Each row is a point on a landscape with many peaks, with its height.
A climber steps from a point to the highest of its 2 nearest points, and stops where none of them is higher. Distance is the straight distance between rows; heights are no part of it.
Q973: [ 14 -10  14 -11  -9   7 -16   5   3 -10   3   0  -2   2  32  23   7  12
   3  14 -28]  h=45.4
Q450: [ -5   4  -1  12   2  -6  13  -4 -17  15 -31  -3 -21 -28  -6  11 -14 -10
   4  10   3]  h=11.9
Q794: [  5  17  -3  18 -13  -1  22   3  17   5 -17  10  -4  11 -27 -21   7  -3
  -3   7  23]  h=38.9
Q284: [  3  13  -7  15  33 -16  12   4 -11   6  -6  -2 -22 -15  11   1  -8  29
  16   4  17]  h=34.6
Q93: [ 11 -17 -31  -1  -1   2  -4  -4 -16   6   8  -3   6 -12  14 -19 -11 -11
  10   9  -8]  h=33.5
Q921: [  2  16   4   7  -7  -9 -12  -4 -29   4   1  26 -10  21 -19 -13  11 -19
  23   4  13]  h=36.2
Q457: [ 12 -30   3  13 -15  -1   3   6  -2  16  -7  14 -11 -11   4  -4  -6  -9
  -7   9 -20]  h=46.9
Q154: [ 23   1  -1 -10  -3 -16  -5   5   4 -12  16   8  16  18   1   1   5 -19
  22  -5  -5]  h=50.7
Q580: [-30 -10  -3  33  17  -5   0  -7   0   3 -13  -3 -17   8 -11 -14   6   5
   8  -5   8]  h=41.9
Q781: [ 13   4  16 -21 -16  28 -24  12  -8 -21   6   6   3   7  13  13  12   0
  10  13 -13]  h=48.3
Q185: [ -9   1  -7 -24 -20   2 -16  -3  -6  -6   5  22  35  32   5   6  11 -11
 -21 -26 -10]  h=43.0
Q959: [ 11  -4   7   3  -5  -8 -10  -9 -13   8   0  10  -8  -4  13  -8   2  15
  -8   4 -12]  h=50.6
Q156: [ -3  -9 -24  -1  -5  12   5  -8  -9  15  -7  -9  -4   8   2  21  10   8
  -1  32   8]  h=36.1
Q860: [-30  17   7  -1  19 -23  15   7 -14   9   2  -9 -33 -36 -17 -20 -21 -25
  25  14  11]  h=9.6
Q459: [ 15  24  10   9   9 -10   8  -3  -4  -7  -8   8   0  10  -9  -9   1   2
  13 -10  13]  h=42.1
Q18: [-11 -25   9  24  -4 -20  22 -12  -5  19  -8  13 -40  -7 -17  -6  -6   2
 -10  12  -3]  h=50.2
Q323: [  2  17   9  13 -15  -3  18   0   9  21   4   0  -3  -4  -7 -20  -2   4
   0   9  12]  h=40.2
Q199: [ 15 -15 -35  -2  -7  16   1  -4  -3  -2   5  -2  12   6  16   2   4  11
  -8  15  -7]  h=35.0
Q134: [ 16   2  -5  -4  -6  -1   3   7  11   7   5 -14   4  14  -3  -1  11   4
 -26   4  15]  h=50.1
Q13: [-19  31 -13  19  34 -17   3 -14 -29   1   2 -29   1 -25 -13 -10  -2 -20
  23  -8   6]  h=24.6
Q54: [ 23  -4  13 -18 -20  27 -14  22   8 -11   5  19   0  13  -8 -10  16 -13
   2   8   1]  h=52.6
Q33: [ -9  40 -21  12  27 -28  -5 -21 -32  -7  -3  -5   7  -7 -11 -21  -2 -17
  12 -24  13]  h=26.2
Q257: [ -2 -10   8  -7   5   6  14  29  22  15  -4  -6  -5  -7  14  14 -12   5
  -8   6   9]  h=62.9
Q85: [  6 -45  13   4   5   8  10  15  18   5   5   0  -2  11  11  16  -2  -4
 -61   3 -31]  h=58.8
Q198: [-15 -19  13 -10 -21  19 -21  -1   1   4  11  -4   8   2  21  -3  -5  12
 -18   1 -26]  h=6.4
Q455: [  8 -15  16 -18   6  16  -4  12 -10  -9  34 -10  21  36  13  20   7  -6
 -37  -4 -17]  h=4.5
Q699: [ 18 -20  -1  -5   1  10 -17  18  17 -11   0   1  -5  20  21  13  20  11
 -15  10 -16]  h=46.1
Q777: [ -1  21   4  15 -19  -3  -2   8  -5  21  -4  12   4  16  -8  -5   7 -15
  18  13   9]  h=38.5
Q707: [ 11  15  -7  -1   8  -8  14 -35 -12  -9   0 -10  26  12  -6  26  -1   5
  12  -3   3]  h=13.7
Q268: [-17  12   5 -10  10   9 -18   1   5 -17   2 -16  17  -5  -4   8   2 -14
  33 -29   9]  h=17.8
Q797: [  5 -51   9 -10  11  13   6  19   0 -14  -4  17 -17  -6   7  10 -15   5
   1  -3 -20]  h=39.4
Q110: [-13 -12   9  -9   5 -29  -9  -3   2   6  -6  -4 -27 -33  -3  -3 -22 -26
  13  -6  -6]  h=9.3
Q260: [-18 -24  -7   8   4   4   4 -13   5  12  -7  -6 -16  14 -16  16  15  23
 -15  12   8]  h=37.5
Q256: [  1  -8   0 -11   4  -8  12  16   6  -1 -14  10 -20 -15  -2   4 -13  16
  -1   4  12]  h=57.0
Q700: [ 21  -3   5 -27 -16   3   2   4  15 -28  12  14  19  22   3  14  12  -9
   9   3 -14]  h=53.5
Q662: [-11 -33  12 -10   4 -10 -13   6   1  11   5   4 -26  -9  25  10  -6  16
   4  13 -11]  h=7.7
Q983: [-10   8   1  14  15 -12  22 -20 -12   3   1 -21 -12 -12 -23  -4  -2  -8
  15  17  17]  h=8.9
Q671: [ 11  15   7 -24  19   1   0   9   9 -17  28 -42   8 -31   3 -11 -11  -7
  -9 -10   7]  h=41.6
Q747: [ -1 -11  10 -10 -21  10 -27 -25  -1 -11  19 -25  13  -4  13 -13  -1   1
 -15  -4 -21]  h=5.9
Q955: [ -5  -4 -15  13   8   0 -18  10   6   4 -26  14 -12  23 -10   9  22   9
  -2  -8  11]  h=42.0
Q579: [ -8   0 -23 -16 -12  -6  -8  -1  -2  -6   7  20  21  24   3 -10   2  14
  -5 -16   4]  h=42.4
Q183: [ -8  30  15   3 -29  22  13 -12  21   2  12  12  25  28  -7   1   7  19
   3  -7   6]  h=53.3
Q845: [  5   9  -2   6   7 -13  11   9  -5   8  -2  -9  10 -15   8   2 -16 -14
  16  -2   2]  h=10.2
Q265: [-13 -21   5  28   7  -8   7 -24   2 -11 -31  -2 -31 -18  -6   4  -8  11
   1  -6 -12]  h=63.3
Q215: [ -4   7 -11  -4   6 -17  13   6  25  -5 -29   6 -25  -8  -1  -3   1  15
  15  18  19]  h=53.2
Q503: [-22 -35   6  -8   2  15 -20   4  -9   4   2  13  -4   9  17  13   2  24
 -13   8 -19]  h=7.0
Q148: [ -6 -14  21  24  -4   7  15 -21  20 -13 -24 -15 -16 -20 -13   6 -14  -8
  10 -10 -17]  h=53.9
Q743: [-12  -4   9 -12   3 -13  28  -8  -6  -1 -23  -1  -9 -36 -11  17 -25  -5
  13   7   4]  h=10.9
Q475: [ 17   9  10 -16 -11  25   2  16   1  -4  21 -12  29  16  -3   7   1 -18
 -13  -9  13]  h=53.6
Q227: [-27   0   4 -17  18 -31   9 -11  -5  -4  -8  -9 -21 -45 -15  -2 -25 -17
  28   7   6]  h=10.1
Q526: [ 15 -13  -5   1  15  -3 -12  -1   8  -8  17 -30   4   4   2  -8   3  10
 -34 -16   4]  h=47.8
Q432: [  0  -3  -3 -11   6   8  -6  -8   2 -24   0 -26  17 -15   4   5 -10  -7
   3 -16  -2]  h=20.2
Q538: [  2  21 -14  -9  -5 -10  -9  -4   4  -9  26  -5  11   0  -7 -31   4 -18
  21   3  17]  h=42.7
Q711: [  9  -6 -13  -6  10  -8  11 -13   0  -1  12 -18 -10 -11  -5  -2   4  10
   6  15  15]  h=8.3
Q155: [ 14  -9  -5  -3   5  10  -1  38   7   5  -5   2   7   1   3   0  -2 -15
  -6  -3   7]  h=55.3
Q12: [ 21 -42   9  10   2  11   9  14  13  -5  -5  10  -8  -2   9  16  -2 -12
 -10   6 -26]  h=42.9
Q919: [24 29  3  8  1 11 22 -1  3 -6 -1 12  4 27 -8 16 12  7 20  8 14]  h=40.8
Q429: [-23  -6   2  32  12 -18  17  -9  16  10 -14  -9 -18  -3   0   6  -5  13
  18  10  10]  h=38.6
Q932: [ -3  14   8  -6 -28  13  -9   7   5   3  -9  15  24   3  10  -5  -3   9
  -3 -10  -9]  h=59.3
Q619: [  7   8   5   3 -19  -3 -13  -6   5   3   1  34  -2  16  10 -11  10  37
  -7   2 -10]  h=53.4
Q17: [ -4   6 -31   9   7 -14   2  -8 -21  13 -28  -6  -2 -16   1   5  -7   0
   0   2   3]  h=12.9
Q458: [-14  27 -21  -8  16  -7  -3  -1 -26  -8 -11   8   4 -20 -16 -28 -12  -9
  21 -16  17]  h=28.7
Q399: [  2  10 -23 -26   0   3  -8 -33 -11 -11  13 -30  22 -13  -1   2   0  -3
  -7  -3   4]  h=21.5
Q360: [  3  -9   9 -12  19  11  -8   5  11 -20  21 -47  -1 -21  13  -8  -8  13
 -27 -13  -2]  h=44.6
Q828: [-10 -15   5 -16  -5  15  -8  -4  -4   8  26  -8  15  21   5  16  15   2
 -20   9  -2]  h=4.9
Q140: [-21   5  -7  -8   8 -25  -3  14   7   2 -19  13 -12  10  -1 -10   0   0
  27   2  19]  h=49.6
Q873: [ 33   0  11   2  -9  25  -7  22 -13   0  20   6  10  20  -7  -4  11 -25
  -3  -3  -1]  h=58.4
Q913: [  5  14  -3 -11 -13  15 -24   6 -15 -15   3  15  24  -1  12 -14  -5  -8
   5 -24 -10]  h=53.1
Q515: [-17   3 -30  -3   2 -14  -7  11  13   5  -4  12   2  15  17 -11   4  16
   5  -1  11]  h=45.7
Q775: [ 18   0  -5  18 -15  17  10  -8 -18  14 -13  12  -6 -17  -3  -7  -3  -6
   8  20  -9]  h=43.8
Q772: [ 20 -17 -13  -8  -7  -6  -5   6  24   6  -3   2  -3  15   2   9  25  11
 -42  16  -5]  h=48.7
Q957: [  1  23  -3  -4  22   1   7 -23 -21 -18  13 -23  21  -6 -16  16  -2 -14
  19 -16   5]  h=14.3
Q309: [ -6   0 -11   9  -5  18  -9  30   8  10 -25  13   7  13  -7   0  13 -11
  -1  -9  16]  h=47.6
Q16: [ 14  23   1  -9   7  -7  -5 -25 -10  -3  16 -31   5 -24   8  11  -2   3
  -4   9  -6]  h=22.2
Q946: [ 16  21 -11  -6   1   1 -12   1   3 -19  15  10   6  19 -14  -9  12 -23
  31 -12  22]  h=46.7
Q541: [ -6 -22 -10  16  -1 -19  19  12   3  16 -13   5  18  -3   9   3 -22 -19
   3  -5 -11]  h=11.1
Q507: [-13  41   0 -15  16  -2  -2 -11  -4 -19  14 -16  25  -1 -19   6   1 -20
  29 -34  21]  h=15.6
Q38: [  2 -39 -11  -4   5  -4  16  12   5  14 -13  10  -8  -5   6  14  -5   8
 -51   0 -13]  h=54.5
Q851: [-11   0   2  -8  -4   9   0  11  13   6  23 -17  20  14 -13   2   2 -23
   8 -10  17]  h=49.3
Q55: [  9   5  22  10 -15  26   9  -6  18  -6   8   3  12  23  -6  12  16  12
   3  -1  -8]  h=51.6
Q56: [  2  21 -30   9   3  -8  20 -19 -11   3 -14  -3  16   4  -1   7  -4  18
   1   4  13]  h=13.3
Q116: [  6  19 -13   5   7 -13 -15  -5 -24  10  -5   2  -2 -16  20 -14 -11  24
  -7 -11  -1]  h=47.7
Q285: [ 14  12   1 -20 -16  25 -30   8 -12 -17   1  13  21  24   5   3  14 -10
 -17 -35  -8]  h=47.2
Q972: [ -3  -8  24  -4 -25  27  -6  22  14   6   9  33  16  26   9  10  18   8
 -15   8 -19]  h=68.6
Q327: [ 17   0  29   7  -6  10  17   5  27 -10  -7  -8   3  -1 -10  11   4   3
  11  -2   3]  h=49.8
Q608: [  5  16  15 -13 -28  23  -2  15  11   6   6  18  31  20  24  14   2   9
  -3  11 -23]  h=63.4
Q427: [-23  -6 -20  24   0 -15  14  -1  -1  16 -25   4  -2 -17  11 -12 -24  -2
   9   1  -7]  h=12.0
Q830: [-19 -21  -8  16   8  -5  -8   6  14  21 -23  17 -22  17   0  16  21  14
 -23   9   3]  h=39.2
Q896: [ -4   2  12 -24 -27  11 -20 -17   2  -8  37 -12  15  19   3  -5   9  -6
  -7   5  -8]  h=5.4
Q338: [  7  27   1  -5   4   2  -2  -8  11  -8  36 -32  15 -18  -4 -29  -4 -12
   6 -11  14]  h=39.8
Q53: [ -8  23  -6 -10   5  -1  -9  10 -28  -3   2  24  -7   0 -17 -31   2 -12
  33  -4  21]  h=32.5
Q865: [ -7 -27   7  32  -7  -9  16 -22   6  18 -18   2 -39 -24  -3  15 -16   1
 -21   1 -14]  h=54.6
Q653: [-13  21   4  -5 -36   5   0 -15  13   6   2  24   7  17  -6 -17  11  30
 -14   4   3]  h=55.4
Q272: [ -5  19   7  -1  20  -6  16   8  -2   7   0  -9  -9 -24 -15  -8 -12  -4
  22   5  17]  h=9.5
Q809: [ -3 -17  24   3 -11  26  -2  13  19  -1  11  18  10  24  12  11  17  16
 -49  13 -39]  h=62.5
Q512: [  0  28   3  18  26  -6  -5 -18 -21   1  14 -31  -4 -31   4  -3  -9   0
  12   7   0]  h=23.2
Q436: [ -7 -20  14  -1   4 -34 -10  13   1  15  -5   7 -28  -9  16   9 -11 -13
   8  -1 -14]  h=8.4
Q64: [-11  -6 -10  11  27 -29  13   5   7   9  -9  -7 -27 -12  16  19 -13   9
  14  12   7]  h=36.3
Q41: [-15  -5   1  33   6  -3   2  -6 -10  13 -18  10 -40  -8 -18 -26   2   8
   1   8  14]  h=46.0
Q907: [  5   3  28   7  -1  10  11  -7  13 -16  -7 -15  -3 -23 -24  -8  -8  -6
  11 -11   3]  h=47.9
Q897: [  6  26  -5   1   1 -16 -19 -15 -21  -5   3  14  -2  -3  -8 -25   0   8
  -3 -17  10]  h=44.9
Q623: [  4 -37  13   4   9   9   1  19   7   2   5  27   6  26  -1  17  17   5
 -47  -1 -27]  h=57.6

Call two points neighbours if one is among the 2 nearest of the other. Go from one point of each pair to the other, from neighbour to neighbour, staying as high as possible. Name the lowest point that can't be avoided.
Q972, Q257 | Q579
Q134, Q323 | Q268
Q85, Q972 | Q623
Q265, Q653 | Q907
Q873, Q134 | Q973

For each start below, name every point that the climber comes to, in order.
Q507 | Q268 Q432 Q399 Q16 Q512 Q13 Q33 Q458 Q53 Q921 Q777 Q323
Q284 | Q64 Q429 Q580 Q41 Q18 Q865 Q265
Q93 | Q199 Q156 Q260 Q830 Q955 Q309 Q155 Q257
Q983 | Q272 Q845 Q541 Q427 Q17 Q56 Q707 Q957 Q507 Q268 Q432 Q399 Q16 Q512 Q13 Q33 Q458 Q53 Q921 Q777 Q323
